A landscape with many valleys, sampled at points; each row gives a point and its height.
A ball rolls from a point to the lowest of its 6 nearest points, and stops where none of them is lower. Distance is the straight distance between rows; heights are no part of it.
(397): [ 20  14  -7  -3  20  16  -9   7  17 -17  -7  23   5 -20   4   9 -11  -2
  -7  -5 -30 -37  -6  -5 -25 -23  18  16  -5   8   4]  height 335
(90): [ 11   8   0 -14 -18 -17  -1 -11   0  11  -3  14   2 -10 -14 -20   2  17
 -10 -15   7   1   1   9 -10  12  -6   4   4  31  -8]  height 529
(1053): [ 14  14   6  -4  23  23   0  10  12 -12   1  14   8 -15   9   9 -12  11
 -10   2 -18 -29  -3 -15  -1 -25  14  11   4  -1   2]  height 329
(314): [-18 -14   0  22  13   8   4  12  -9  -9   7 -16   9  12  18  16  -1 -18
   5   3  -5  15   2   1  27   3  13  12   3 -44  -4]  height 142
(559): [ 19  11  -3  -1  24  16  -7   7  14 -17  -6  21   5 -18  11  13 -10  -1
  -6  -3 -34 -35  -8  -9 -23 -28  19  17  -9   4   2]  height 280
(767): [ -7   3   2  -9 -15 -14   2  -2  -1   3   2  11   1   5   4 -15  10   7
 -10  -5   8   0   1  10  -4  12  -7   1  -6  19  -9]  height 153
(866): [  8  -1  10  -4   5  12  -5  -3   6   0  -6   6  -5 -13  15   9  -8  12
  -4  -8  -5 -18   2   7 -17  -5   6  -3   5  21   9]  height 307
(57): [-15  -3   7  17  21  12   7   4 -16 -14   9 -10   1  22  20  18   1 -17
  -2  -7  -5  10  -1 -11  23  -5  20  10   8 -41  -3]  height 194
(92): [ 17   0   4  -8  -1  -1  -8  -1  13   8  -8  13  -6  -6   4   0  -4  16
  -5  -8  -7 -10   1  12 -11   7  -1  -1   6  30  -3]  height 314
(343): [-17 -23 -12   9 -27 -17  -8  -1 -11  25   5 -18  -7  23 -24  -5  -5  -6
  13 -13  41  21   3   1  22  18 -29 -26   4   8   3]  height 124
(1113): [ 14   8  11  -3   1  12  -6  -4   3  -7  -9  10  -3 -14   9   9 -10  10
  -6  -4 -11 -23  -2   6 -19 -12   7   1   8  21  10]  height 382
(1462): [-16 -10 -16   9  -8  -7   2  13  -9  -6  19 -14   2  18   6   7   2  -8
   5  17  12  18   1  -4  36   6 -11   5  11 -36   0]  height 507
(1250): [  0 -13  -9  16   6   2   7   6 -13  -4   6 -15   1   8  13  15   1  -8
   4   8  -2  17   3   7  24  -2   7   6   0 -34  -5]  height 676
(1455): [  3  -2 -16   3  -7 -12   1   7 -10   6   4 -14   3  12 -12   1  15  -7
  10   4   8  10  -6  -8  14   5 -11  -8  -7 -20  -7]  height 306
(1225): [ -5   4  12  -5  25  21  15  -3   6 -12   0  -1  -1   4   3   0  -8   0
  -1   7 -10   1   5  -4  -3  -5  15   3  -2 -16  -1]  height 52
(112): [-14 -25 -16  11 -25 -23 -11  -3 -15  27   3 -17  -8  19 -22  -5  -4  -5
  12 -11  35  19   1   3   9  14 -26 -26   2  12   5]  height 305
(1100): [ -6   0 -18   2 -17 -19   5 -10  -7   9   0  -7   1   5 -22 -14   9 -19
  -4  -3  27   9   1   2   2  13 -16 -15  -4  12   4]  height 363
(1246): [ 21  13   1  -2  24  19  -7   8  17 -14  -3  20   7 -20   6   8 -10   2
  -6  -3 -23 -36  -7 -15 -11 -26  17  11  -6   5   1]  height 183
(751): [  4  -3  14  -3   8  17   5   0   6  -1  -6   4  -1 -11  16   5 -11  10
  -1  -1   0 -17   1   7 -12  -4   8  -2   0  13   3]  height 408
(11): [  5   1   0 -11   2  -4   2   1   7   9  -5  15  -4  -3  10  -4   0  14
  -9  -2  -2  -7   3   7  -1  10  -4  -1  -1  23  -4]  height 362
(1088): [ 19  19   9  -4   7  14   2  -6   9 -14 -14  15   0 -21   1  11 -11   1
  -9  -5 -17 -30  -3   0 -16 -12   6   3  10  21  13]  height 465
(877): [  0 -10 -14  11   2  -6   5   6 -12   4   7 -16  -2  11   1  11   9  -5
   7  11  -1  16   0  -1  19   3  -7   1  -3 -24  -8]  height 670
(1675): [-24 -14   8  21  18   1   4  17   4 -12  13 -23  10  17  10  13  -4 -24
   4   6   3  13   4  -4  37   3  10  10   2 -55   1]  height 710
(332): [ -6  -6  -9   7 -20 -13  -4   0 -24  11   4 -19   5  11 -20  -5   7  -6
  10  -3  31   9  -7  -7  13   8 -20 -14   3  -8   3]  height 354
(120): [-16 -25 -16  12 -25 -15  -9   0 -14  20   8 -22  -3  20 -26   0  -5  -1
  13  -8  39  20  -1   1  15  18 -27 -25   4   4   3]  height 241
(1137): [ -1  -8 -14  -1  -5 -16  -4   1  -6   6  -1  -7   3   9 -10 -12  17 -12
   7   1   8   7   1  -4   4   7 -12 -12 -16  -8  -7]  height 420
(833): [ -7   2  11  -5  19  17  15   1  11  -5  -2  -1  -2  -5  10   0  -7   4
  -1   2  -4  -3   4   2   0  -1   5  -2 -10  -1   3]  height 248
(752): [-10   2   1  -3   3  -4   4  -1  -5  -1  -1  -9  -9   6   5  -1  14  -1
   1   8  -5  12  -6   3  -1  -3   2   0 -15 -11   1]  height 381
(966): [-23 -11  -8  18   1  -7   0  18  -2 -11  15 -21   4  14  13   8   1 -19
   3  17  14  23   2  -6  37   4  -1   4   7 -46  10]  height 391
(863): [ -5   6   9  -3  30  26   8  -3   9 -16  -1   0   1  13   6   4  -7  -1
   2   9 -12   2   9 -11  -2 -10  24   5  -1 -20  -2]  height 198
(467): [ -8   4   6  -7  12  11  16  -1   6  -1   1   1  -7  -2  10   0  -1   2
  -1  -1  -4   2  -2   2  -1   2   3  -4 -14   1   2]  height 342
(526): [-15 -11  10  22  16   8   4   8 -15 -10  10 -18   4  16  21  20   1 -16
   1   2  -5  11   4  -1  22  -2  14  13   2 -40  -3]  height 348
(893): [-17 -13 -11  10 -11  -9  -6  15  -9  -9  19 -19   6  22   3   4   5 -11
   7  17  19  22   1  -3  30   4 -12   4  16 -35   0]  height 532
(249): [-13   1  -2  -9  -3  -8   0   2  -3   1  -1  -1   0   6   8  -6  15   2
  -3   4   6   3   2   6  -7   5  -4  -3 -14   5  -2]  height 299
(323): [ -2   6   8   9  21  14  13  -7  -7 -15  -1  -7  -4  19  11  15  -2  -9
  -3  -2 -12  10  -2  -7  14  -5  21   6   5 -29  -1]  height 451
(427): [-10 -16  -8   8 -27  -9  -5   5 -17   5  13 -23   9  18 -23  -2   4  -4
  15   0  32  16  -3  -6  13  11 -21 -13   8 -15  -2]  height 493
(1419): [ 12   0  11 -11  -8   0 -12  -4  10   5 -12  12 -10 -10   3   9  -7  15
   0  -7 -14 -11   3   9 -23  -2   6  -1  10  28   4]  height 115
(821): [ 22   1   7 -19 -11 -13 -16  -7  15  13  -9  20  -4 -16 -10 -11  -3  13
   0 -18  -9  -3  -1   9 -22  10  -2  -2   1  33  -2]  height 327
(614): [ -8  -7 -15   9 -26 -16  -7 -11 -20  14   3 -15  -4  11 -16  -7   7 -15
   2  -2  32  12   0  -1   0   8 -18 -17   2   9   7]  height 82
(105): [-18 -17  -5  19   9   4   6  15  -4  -8  12 -18   3  12  16  16  -5 -15
   3   8   4  16   1   3  33   6   2   7   3 -42  -1]  height 320
(658): [  6  15  12  -3  16  25   3   6   5 -14   3  10   5 -12   9   4 -11  11
  -7   2 -10 -23  -2 -14  -4 -23  12  13   7  -6   4]  height 282
(1198): [ -5  -5   7  18  10   8   8  -1 -16  -8   9 -17  -1  14  17  16   4  -9
  -2   3  -5  14   0   4  13  -2  15  10   2 -30  -5]  height 399
(779): [-16 -10 -10  17   2  -3   3  16  -2 -10  15 -18   4  14  13  11  -1 -17
   0  18   9  21  -1  -2  39   5   0   7   8 -38   2]  height 373
(1669): [ -1  -4 -10   4 -12  -7   0   9 -15   6   9 -15   4  16 -10   0  10  -2
   7   9  12  15  -3  -7  22   3 -17  -1   4 -23  -2]  height 375
(586): [-15 -17  -6  12 -23  -8  -4   6 -15   4  16 -20   7  20 -19  -4   0  -4
  15   5  29  20   3  -5  15   8 -18  -9  12 -23  -3]  height 472
(813): [-12   7   5  -4  11   3  14  -4  -3  -5   1 -11  -7   5   6   1   6   0
  -3   7  -7  10  -6   2   1  -2   4  -3  -9 -13   3]  height 274
(585): [ -1   4  -1 -11  -7  -9   0   1   5   5  -5  16  -1  -2   8  -8   2  13
  -9  -3   2  -6   2   8  -1  12  -8  -2   1  26  -6]  height 235
(480): [ -1   4  14  -2  19  26   4   3   5 -10   0   2   9 -13  14   0 -11  12
   0   0  -2 -18   4  -8  -9 -12   9   1   1   2   0]  height 599
(429): [ -2   0  -9   5 -17 -10   0   2 -17  10   6 -16   5  12 -17  -2  12  -7
   9  -2  20  12  -6  -6  15   7 -19 -10   6 -17  -5]  height 377
(360): [ 24  15   1  -1  14  18  -4  -3  11 -16 -15  23   0 -22   0   8 -15 -10
  -5  -3 -25 -35  -3   0 -19 -17   8  11   2  13   5]  height 413
(1156): [-20 -16   8  23  21   8   3  15   0 -12  13 -21  12  16  15  14  -5 -20
   6   1   0  17   4  -4  32   0  11  12   0 -49  -1]  height 568
(1521): [ -2 -11  -2  12   6   1   2   1 -15  -2   7 -19  -4  12  10  12   6  -3
   3  11  -3  17   0   4  17  -1   7   7  -3 -30  -3]  height 396
(624): [ -6   6   8   8  11  10  12  -9 -11 -13   2 -10  -3  14  11   8   4  -7
  -4   2 -10  13  -2  -2   9  -3  16   4   1 -28   3]  height 272
(1352): [  4  -6 -11   3   2 -10  -6   7  -4   9   3 -15   0  12  -5   2  17  -7
   6   5   5  15   0  -3  12   1  -6  -7 -10 -18  -7]  height 424
(640): [ -1  -6 -12   4   3  -9   1   4 -10   6   5 -16  -7  10   1   5  12  -3
   6  10  -2  16  -1   2   7   0  -2  -1 -13 -18  -6]  height 531
(42): [ -6  -1 -16   8 -21 -18   1 -10 -17  10   0 -13   1   9 -21  -8   9 -18
   4  -2  31   8  -2   1   4  10 -17 -18   2   6   2]  height 371
(961): [ 6  1  2 -8  5  2  3 -1 13  6 -6  9 -4 -2 14  0 -4 12 -4 -2 -3 -8  0  9
  1  7 -5 -6 -1 21 -1]  height 630
(1266): [ 19  18   7   0  17  20   0   7  10 -16  -5  15   6 -14   7   7 -15   4
  -6  -6 -15 -33  -5 -15  -6 -22  12   4   3   6   6]  height 365
(1087): [-13 -12 -13  14  -3  -6   4  14  -4  -5  14 -16   4  16  10  12   1 -14
   1  17   8  19  -1  -1  36   5  -8   6   9 -35   4]  height 418
(1142): [ 15   4   3 -13  -8  -9  -4  -3   8  12  -8  19  -4  -8  -2 -11   0  20
  -7 -12  -1  -4  -2  13  -5  13  -3   0   1  28  -8]  height 566
(1007): [ -6   3  12  -6  24  28   7   3   8 -15   3   2   5   0   5   5  -8   7
  -1   9 -10 -11   6 -12  -8 -21  18   9   5 -17  -1]  height 379
(1566): [ 1 -1  9 -5  8 13 12  3 13  2 -2  3 -3 -4 12  0 -6  8  0 -2 -3 -9  2  4
 -2  6  4 -7 -7 13  3]  height 434
(128): [ -5  -3 -13  -2 -10 -14   1  -1  -1   6  -3   2   8   2 -15 -18  13 -12
   0   3  12   6  10   5  -8  13  -9  -9 -10  10  -9]  height 353
(902): [-10   7  14  -4  17  15  14  -3   6  -7   0  -7  -6  -2   5   1  -4   2
   0   7 -10   4   0  -2   0  -1  11  -1  -8 -11   4]  height 128
(364): [ 15  18   9  -1  11  19  -2   3  12 -15  -4  15   5 -19  12   6 -12   3
 -10  -8 -11 -30  -2  -8  -7 -20   9   4   4   8   8]  height 368
(605): [  7   9  15 -20 -15 -14 -19  -8  10  12 -12  26 -11 -27  -6  -9  -2   7
   8 -12 -22 -14  -5  -4 -31   0  -2   2   2  45   6]  height 51
(819): [-18 -27 -11  10 -23 -11  -5   0 -12  18  12 -21   3  19 -23  -1  -8  -3
  19  -4  34  24  -2   2  16  17 -25 -15   2  -8   5]  height 378
(1291): [-12  -7  -5  -4  -5 -11  -5   2  -2   4   3  -1   1   7   2 -11  16  -6
  -3   7  10   7   1   5  -5   7  -8  -7 -20   2  -5]  height 372
(1656): [-18  -9   8  22  17  13   2  10 -12 -12  15 -15   9  17  21  13  -2 -17
   3  -3  -4  11   5  -6  25  -7  17  13   4 -46  -6]  height 151
(327): [ 18   3   8 -18 -23 -12 -16  -7  16  15 -11  24  -5 -24 -15 -18  -6   5
   8 -22  -7  -1  -4   3 -27  13  -1  -3  -7  41  -1]  height 407
(1112): [ -1  -7  -8  -2 -22 -16   1  -8  -2  15  -1   5   7 -14 -23 -28   8  11
  -1  -4  21   8  13  18 -14  11 -10   1  -2  32  -8]  height 405
(1127): [ -4   2   1  10   9   4  11  -4 -12  -8   4 -16  -8   8  10  12   8  -5
   1   7  -7  12  -3   0   7  -2  12   5  -3 -27  -1]  height 203
(1294): [ -6   0   8  16  16  10   8  -2 -15 -15   4 -13  -2  17  18  14   2  -9
  -3   0  -6  12   0  -4  18  -3  16   7   5 -33  -3]  height 380
(538): [  0   9   6   3  30  20  14  -7   1 -17  -1  -1  -1  23   9   9  -1 -10
   0   4 -14   7   3  -9  10  -8  21   7   2 -26   1]  height 369
(868): [ -7   1  19  -3  21  24  11   1  11  -7  -1   1   3  -3   5   0 -10   6
   6   3  -9  -5   6  -6  -5  -4  13  -3  -3 -11   0]  height 360
(1073): [-18   5   0 -10   6   0   9  -1  -1   2   0  -3  -6   5   8  -1  13   2
  -7   6  -1   7  -7   3   3   1  -1  -2 -13   0   6]  height 616
(580): [ -5 -12 -14  13   0  -4   5  11  -9  -3  14 -16   0  12   6  14   4  -7
   2  12   3  19  -1   2  28   7  -4   4   6 -33  -7]  height 610
(1662): [  1  -1 -14   2 -10 -13  -4   5  -8   8   3 -14   5  11 -16  -4  15  -8
   7   0  14  11  -4 -10  15   6 -16  -9  -6 -14  -4]  height 328
(192): [ 11   1  -1 -13  -7  -7  -2   1  14   9  -8  18  -5  -2   3  -5  -3  13
  -9  -6  -2  -5   4  11  -4  10   0  -2   1  25  -8]  height 370
(66): [ -8  -8  -7   5 -23 -11  -2   2 -15   8  14 -17   7  16 -17  -2  10  -7
  14   3  25  16  -4  -9  15   6 -19 -12   8 -18  -5]  height 403
(116): [-14 -22 -15  12 -28 -12  -9  -4 -12  22   7 -23   0  16 -22  -4  -4  -6
  21  -4  37  17   0   2  11  14 -24 -21   4  -2   2]  height 254
(1673): [ 18  20   5  -6   5  15  -2  -9  10 -11 -15  20  -5 -27  -4   7 -14  -2
  -8  -5 -21 -24  -1   3 -21 -13   5   5  10  23  11]  height 113
(753): [-12 -10 -11   9 -27 -14  -5  -6 -20  16   4 -19   0  14 -20  -2   6 -11
  11  -3  33  11  -3  -5   6   9 -19 -19   1  -1   0]  height 219
(86): [  0  -3 -16   3  -2 -11  -1   5  -7   7   5 -11   3  11 -10  -2  13  -6
   7   5   1  10  -2  -2   7   1  -9  -8  -9 -16  -7]  height 195
(144): [ -5   4   6  13  12   9   9  -7 -11 -13   3 -14  -1  15  13  13   4 -10
  -3  -3  -9  13   2  -4  14  -3  16   8   2 -29   2]  height 359
(655): [ -7   8  12  -2  17   9  17  -4   3  -9  -3  -6  -5   6   5   3  -3   1
   2   5  -9  10  -1  -2   4   0   9  -1  -5 -17   5]  height 135
(993): [ 14   7   9 -10  -8  -2 -13  -9   9   2 -14  16 -13 -14   1   4  -7  13
  -2  -4 -16 -10  -2   4 -27  -6   5   3  10  31   7]  height 222
(299): [ -9  -6  -9  -1  -6 -11  -1   0  -7   6   1   0   8   6  -8 -15  15  -9
  -1   3  11   4   9   6  -7  11  -9  -7 -14   6 -12]  height 374
(18): [ 12  14   5  -3  24  21   5   9  16 -13   4  13   5 -13   8   7 -11  12
  -8   5 -19 -29  -4 -22  -1 -28  15  14   4  -6   2]  height 230
(1367): [-15 -11 -11   7 -20  -7  -5  12 -15   1  17 -15  11  22 -11  -1   4  -4
   9  12  20  17  -1  -8  23   6 -15  -2  13 -28  -1]  height 423
(1529): [ 12  -3   5  -2   2   7  -3  -4   8   2  -9  11  -6  -9  12   7  -8  16
  -5  -2  -6 -12   3  10 -14  -3  10  -1   9  24   3]  height 271
(1301): [ -5   9   8   1  25  17  14  -6   3 -17  -2  -2  -4  12   5   5  -2  -4
  -1   1 -13   6   4  -4   7  -1  15   1  -1 -23   3]  height 169
(939): [ -3  -1 -17   3 -12 -16   3  -4  -4   9  -2  -5   5   6 -18 -15  14 -20
   2   3  21   8  -1   2  -1  13 -17 -11  -7   9  -1]  height 530
(842): [  8  15   4  -7  26  20   5  10  14 -14   4  10   6 -14  11   8 -12  16
  -9   6 -17 -24  -3 -20  -1 -29  16  15   4 -14   3]  height 144
(459): [ -9   4   9  -4  28  25   9   3   9 -21   0   4   2  11  11   5  -6   1
   1  16 -18  -4   6 -13  -5 -22  28  12   7 -23  -3]  height 350
(886): [ -5  12  10  -8  25  24   5   4   7 -22   5   8   3   0  12   4  -9  11
  -5  14 -15 -14   2 -20  -3 -26  22  20   7 -16   2]  height 42
(940): [  0  -1   0  -5 -21 -15  -1  -4  -5  11   0  12   5  -8  -7 -19   8  10
  -8  -6  13   3  11  12 -12  14 -10   2  -2  26  -9]  height 69
(743): [ -8 -11   1  23  12   5   5   4 -17 -10   9 -18   0  15  15  15   2 -11
   3   2  -2  17   1   6  21  -3  10   9   2 -35  -3]  height 546
(1517): [ 11   4   0 -11 -21 -19  -3 -15  -4  15   2  10   2 -17 -16 -24   4  17
  -8 -14  15   1   1  15 -10  12  -9   5  -1  35  -5]  height 540
(520): [ -7 -14  -2  23  12   3   7   8  -9  -5  12 -18   4  12  16  16  -1 -16
   2   8   0  20   5   4  26   1   8   9   0 -33  -3]  height 392
(32): [ 17   1   9 -16 -10  -6 -15  -7  12  10 -12  14  -9 -10  -1   0  -4  18
   1  -9 -17  -9   0  10 -23   2   3   1   8  31   2]  height 191
(1507): [ -5  -5 -16   3 -12 -19   6  -8  -2   8  -2   3   4   1 -22 -22   8 -10
   0   3  19  11  10   9  -7  16 -12 -10  -4  20  -4]  height 172
(944): [ -3   7  20  -5  20  25   5   3   6 -12   4   5   6  -5   5   1 -12   9
  -1   4  -9 -17   3 -13  -5 -18  17   9   2  -7  -1]  height 556
(1365): [ -2  -2  11  -3  14  20   6   1   7  -7  -3   2   3 -10  11   1 -11   9
   0   1  -4 -14   2   2  -5  -6   7  -3  -3   6   3]  height 395
(778): [ 14   5  10 -18 -15 -12 -19  -5  12  16 -11  21 -10 -20  -9  -8  -4  11
   4 -14 -20  -7  -1   5 -28   1   1   1   5  38   2]  height 182
(163): [  6  19  11 -17 -11  -6  -6  -8  11   5 -13  22 -14 -29  -6  -1  -8   7
   4  -6 -24 -14  -6   1 -26  -8  -1   3   8  37  15]  height 275
(1570): [ 13  15  12  -6  -3   4  -6 -10  10  -5 -16  17  -9 -22   3   7  -9   6
  -4  -2 -18 -18  -4   7 -24 -11   4   3  14  29  13]  height 338
(1614): [ -6  -3 -19   4 -13 -18   5  -8  -5  10  -4  -1   3   9 -23 -18   8 -19
  -1   0  21  11   6   3  -1  16 -17 -16  -4  15  -1]  height 225
(887): [-10  -3 -18   2 -16 -23   8 -13  -3  13  -5   0   0  -1 -23 -21   5 -11
  -2   1  24  15   9   7  -4  13 -19 -13  -1  25   0]  height 41
(1605): [ -2  -4 -15  -3  -2 -11  -6   3  -4   5   0  -8   1   8  -4  -6  16  -6
   4   6   2   9   2  -3  -2   7  -7  -9 -19 -10  -7]  height 313
(742): [  1  -2   1  -8 -23 -17  -2  -8  -4  12  -1   8   3  -9 -18 -24   8  13
 -10  -7  15   0   8  17  -9  13  -9   5   0  28  -7]  height 229
(436): [  4  -8 -14   7  -1  -7   2   8  -9   7   4 -13   3  14  -4   5   9  -3
   6   6  -1  19  -3  -3  20   2 -12   0  -2 -24  -8]  height 563
(1387): [  1   0 -13   3  -7 -16  -1  -1  -9   8   0 -11   2   9 -17  -9  15 -17
   5  -1  19   8   0  -5   4  12 -15 -15  -8  -3  -5]  height 793
(908): [ -1   1   1 -13 -10 -10   2  -1   3   3  -2  15   0  -1   4 -10   6  10
 -10  -4   3  -5   3  11  -2  12  -8   2  -2  21  -9]  height 176
(1594): [ 18   4   9 -14 -10 -11 -16  -9  13   8 -11  17 -11 -15  -5  -2  -4  15
   2  -9 -21  -9  -2   7 -28   1   2   2   7  33   3]  height 96
(915): [  9  16  13  -9  -7   0  -6  -9   8   1 -17  17 -12 -22   1   7  -8   8
  -5  -1 -21 -18  -2   6 -27 -12   0   3   9  30  14]  height 339
(1497): [-15   4   2 -10   4  -1   9   2   4   3  -1   1  -6  -1  12  -2   4   1
  -6   4   0   0  -3   2   2   5  -4  -5 -12   7   2]  height 450
(1425): [ 17  19   3  -9   0   5   2  -9  13  -7 -15  21  -8 -26  -6   4 -11   3
  -4  -1 -26 -21  -2   9 -27  -9   4   4  10  27  16]  height 326
(1009): [ 22   9  -3  -3  27  19  -3  11  17 -16   2  16   2 -19   8  17 -11   8
  -7   3 -30 -34  -8 -18 -11 -34  24  17  -6  -7   4]  height 298
(583): [-14 -17 -14  13 -26 -17  -7  -6 -20  18   1 -20  -1  13 -20  -5  -2 -11
  10  -5  38  15  -2  -1   6  10 -22 -20   3   5   2]  height 206
(1012): [ 24  15   0  -3  19  18  -1   4  15 -18  -6  19   7 -18   4   8 -12  -1
  -7  -7 -21 -35  -4  -9 -15 -21  11   8   2  10   8]  height 277
(531): [ 15  -4   8  -4   0   3  -5  -4   9   4  -9  10  -5 -12   9   5  -9  18
  -1  -5  -8 -14   3  13 -15   1   7  -3   3  27  -1]  height 214
(736): [ -6  -1  -9   5 -19  -7  -3   5 -16   8  11 -16   5  17 -16  -2   8  -6
   7   2  18  14  -5  -9  19   8 -16  -8   9 -19  -5]  height 376
(1632): [-11   0 -16   3 -22 -22  -1 -12 -16  10  -2 -11  -1  10 -25  -9   8 -16
   0  -3  33  14   3   2   1  12 -19 -16   2  15   6]  height 340
(160): [  8   9  17   1  11  24   2   4   6  -9  -1   4   7 -13  12   3 -12  10
  -2   0  -6 -26  -1  -5 -11 -15  10   2   3   3   7]  height 426
(262): [ -1   2  -1  -8 -17 -14  -5  -7  -1   9   1  11   5  -6  -7 -20   8  12
 -12  -5   9   1   4  15  -5  10 -11   2   0  25  -9]  height 125
(588): [ -6  -6  -7  -6 -13 -15   2  -5  -1   3  -2  11   6  -4  -7 -21  10   5
 -10  -1  12   2   8  12 -11  14 -10   1  -3  22 -10]  height 132
(215): [ 20  17   2  -4  10  13  -2  -5  11 -16 -14  21   2 -27  -6  10 -13  -7
  -7  -2 -26 -27  -2   2 -22 -15   8   8   8  20  10]  height 390
(1174): [ -5  -6 -10  -4 -14 -14   1  -6  -5   8   0   8   6  -4 -16 -25   7   4
  -5  -1  17   7  12  17 -11  15 -11   1  -3  25  -9]  height 242
(1445): [ 21   7  -1  -2  27  18  -8   8  15 -18  -3  21   4 -21  11  13 -13   3
 -10  -1 -36 -36 -14 -13 -22 -34  23  19 -10  -1   3]  height 287
(415): [ 10  10  14   0   7  19  -2  -1   3 -12  -3   8   3 -18  10   7 -10   9
  -6  -4  -7 -26  -2  -4 -13 -14   9   4   8  14   8]  height 409
(402): [-13  -8 -12   9 -12  -9   2  11  -9  -5  19 -13   2  21  -4   5   5  -5
   7  14  16  20  -3  -4  28   5 -13  -2  14 -29  -4]  height 523
(1496): [ 20  11   1  -2  31  19   3  13  19 -11   1  13   4 -16  10  13 -15  11
  -7   5 -26 -28  -6 -18   1 -30  17  18  -1 -12   3]  height 111
(1211): [ -6   0  11  -8  16  16  13   2   9  -1  -3   3  -4  -7  13  -1  -6   7
  -2   1  -5  -3   0   5   0   2   4  -5 -10   5   5]  height 347
(250): [-13  -3  -5  -6   0 -10  -2   1  -4   4   1  -5   1   7   2  -6  17  -5
   1   5   4   9   0   0  -5   3  -6  -6 -17  -3  -6]  height 351
(99): [ 18  -1   8 -11  -3  -8 -13  -6  14   8 -12  14  -6  -8   2  -1  -4  17
  -3  -9 -11  -8  -1  10 -21   3   3   0   7  31  -2]  height 257
(872): [  0  11  14  -5  21  26   7   7   6 -17   4   7   6  -5   7   0 -10  13
  -5   7 -12 -16   0 -17  -5 -26  16  13   9 -11   1]  height 126
(1110): [ 22   5   5 -18 -18 -17 -16 -14  13  16 -13  22  -7 -26 -15 -22  -4   4
   3 -22  -3   1  -3   4 -22  16  -6   0  -8  44   1]  height 387
(489): [ -5  -3   0   4   7   1   3  -1 -11  -3   2 -15  -8   9   8   7  15   1
   1   7  -5  16  -3   5   7  -3   4   2  -9 -18   2]  height 200
(1353): [ 15   3  12 -16 -21 -15 -20 -11  13  16 -13  25  -7 -26 -12 -17  -6   3
  10 -16 -14  -5  -4   1 -33  10  -3  -2  -6  46   1]  height 273
(1405): [-20 -15   2  23  17   6   6  17   1 -10  12 -22   9  15  18  12  -9 -23
   4   6   1  16   4   0  33   3   6  10   3 -49   0]  height 464
(1541): [ 23   5   7 -15 -12 -13  -9 -10  11  17  -7  16  -5 -14 -15 -16  -2  14
  -5 -17  -4   1  -5   8 -11  14  -2   2   0  33  -3]  height 146
(1320): [ -8   7   7   1  11   4  10 -10  -3  -9  -1 -11  -8   9   6   7   5  -1
  -2   6  -7  13  -5  -1   7  -2   9   4 -10 -19   4]  height 171
(421): [  9   4  10 -20 -22 -12 -17 -11   6  12 -12  31  -8 -31  -5 -18  -9   2
  12 -13 -16 -13  -3  -4 -36  10  -1   2  -5  50   0]  height 207
(714): [ -9   4   1  -9  -6  -6   6  -1   2   7  -3  12   1  -1  10  -8  10   6
 -10   0   8  -3   2   6   0   7  -4  -1  -7  16  -6]  height 202
(486): [ 24  10   5 -15 -21 -19 -10  -8  10  17  -7  20  -5 -20 -17 -19  -1   9
  -4 -20   0   0  -4   5 -14  16  -8   0  -2  34  -2]  height 516
(1473): [ 14  13  11  -2   0  12  -2  -5   4  -9  -9  12  -2 -19   8   8 -12   6
 -10  -4 -11 -26  -3   3 -15 -12   5   1  12  18  13]  height 519
(956): [  3  -5   6  -3   6  11   2  -1  12   4  -6   8  -2  -9  15   0 -10  10
  -2   0  -2 -13   1   4  -6   3   5  -4  -3  17   1]  height 489
(1636): [-10  -5  -9  -2  -9 -13   0  -6   0   6  -1   6   9   3 -12 -21  11  -4
  -2   4  15   6   9   9 -12  13 -10  -2 -10  18  -9]  height 199
(738): [ -3  -5 -14   7  -9  -8   2  11 -13   4  15 -14   0  16  -6   4   6  -3
   7  10   6  17  -3  -5  29   8 -14  -2   9 -26  -9]  height 419
(932): [-10 -14  -9   8 -29 -12  -3  -1 -22  12  11 -21   7  16 -22  -3   4  -5
  15   1  33  15  -3  -6  12  11 -20 -15   6 -12   1]  height 422
(461): [ 20  18   7   2   9  19  -1  -3  13 -16 -11  14   2 -22   3   7 -12   0
  -8  -7 -12 -31  -2  -3 -14 -17   6   3  10  14   6]  height 393
(1486): [ 11   3  12  -5  -2   5 -10  -8  12   1 -12   9  -6 -13   9   5  -8  19
  -4  -3  -9 -14   0   9 -21  -3   6  -1   9  28   9]  height 188
(757): [  0  -4  -5  10   3  -2   5   0 -14   0   1 -18  -6  12   7  11  11   0
   5   6  -7  17  -2   4   9  -1  10   3  -7 -27  -5]  height 236
(577): [-10   4   1  -9   3   0   7   4   7   3  -3   3  -2   3  13  -2   6   6
 -10   4   0  -4  -3   5   1   7  -3  -2  -8  12  -1]  height 361
(953): [-10  -4  -6  -1   1  -9  -2   1  -7   2   1 -15  -4   9   3   2  18   0
   0   7  -3  11  -3   1   0   0  -1  -4 -15 -13  -3]  height 352
(846): [ -4  -3 -13  -1   1  -9  -3   5  -6   7  -1 -13  -4  10  -5  -2  17  -6
   7   7   2  12   1  -3   2   3  -4  -6 -16 -12  -6]  height 333
(67): [ 20   2   8 -14  -9  -9 -13  -6  16  14 -13  18  -5 -13  -5  -7  -2  17
   0 -10 -11  -7   0  10 -19   6   1   1   1  31  -2]  height 245

Call two points neighbours if one is among the 6 nearest of the other. Go from one point of each pair to the other, from neighbour to neighbour, staying as low as possible. Name the highest point that can't be avoided.
(1594) / (86) | (11)
(343) / (1496) | (953)
(343) / (940) | (1632)
(343) / (86) | (250)
(1225) / (886) | (459)
(940) / (887) | (1636)
(314) / (886) | (144)
(1541) / (605) | (67)
(614) / (343) | (583)
(1594) / (1673) | (1425)
(1496) / (886) | (842)

For each start below, name the point where the ball stops.
(877) | (1225)
(1291) | (940)
(953) | (1225)
(757) | (1225)
(1198) | (1225)
(250) | (940)
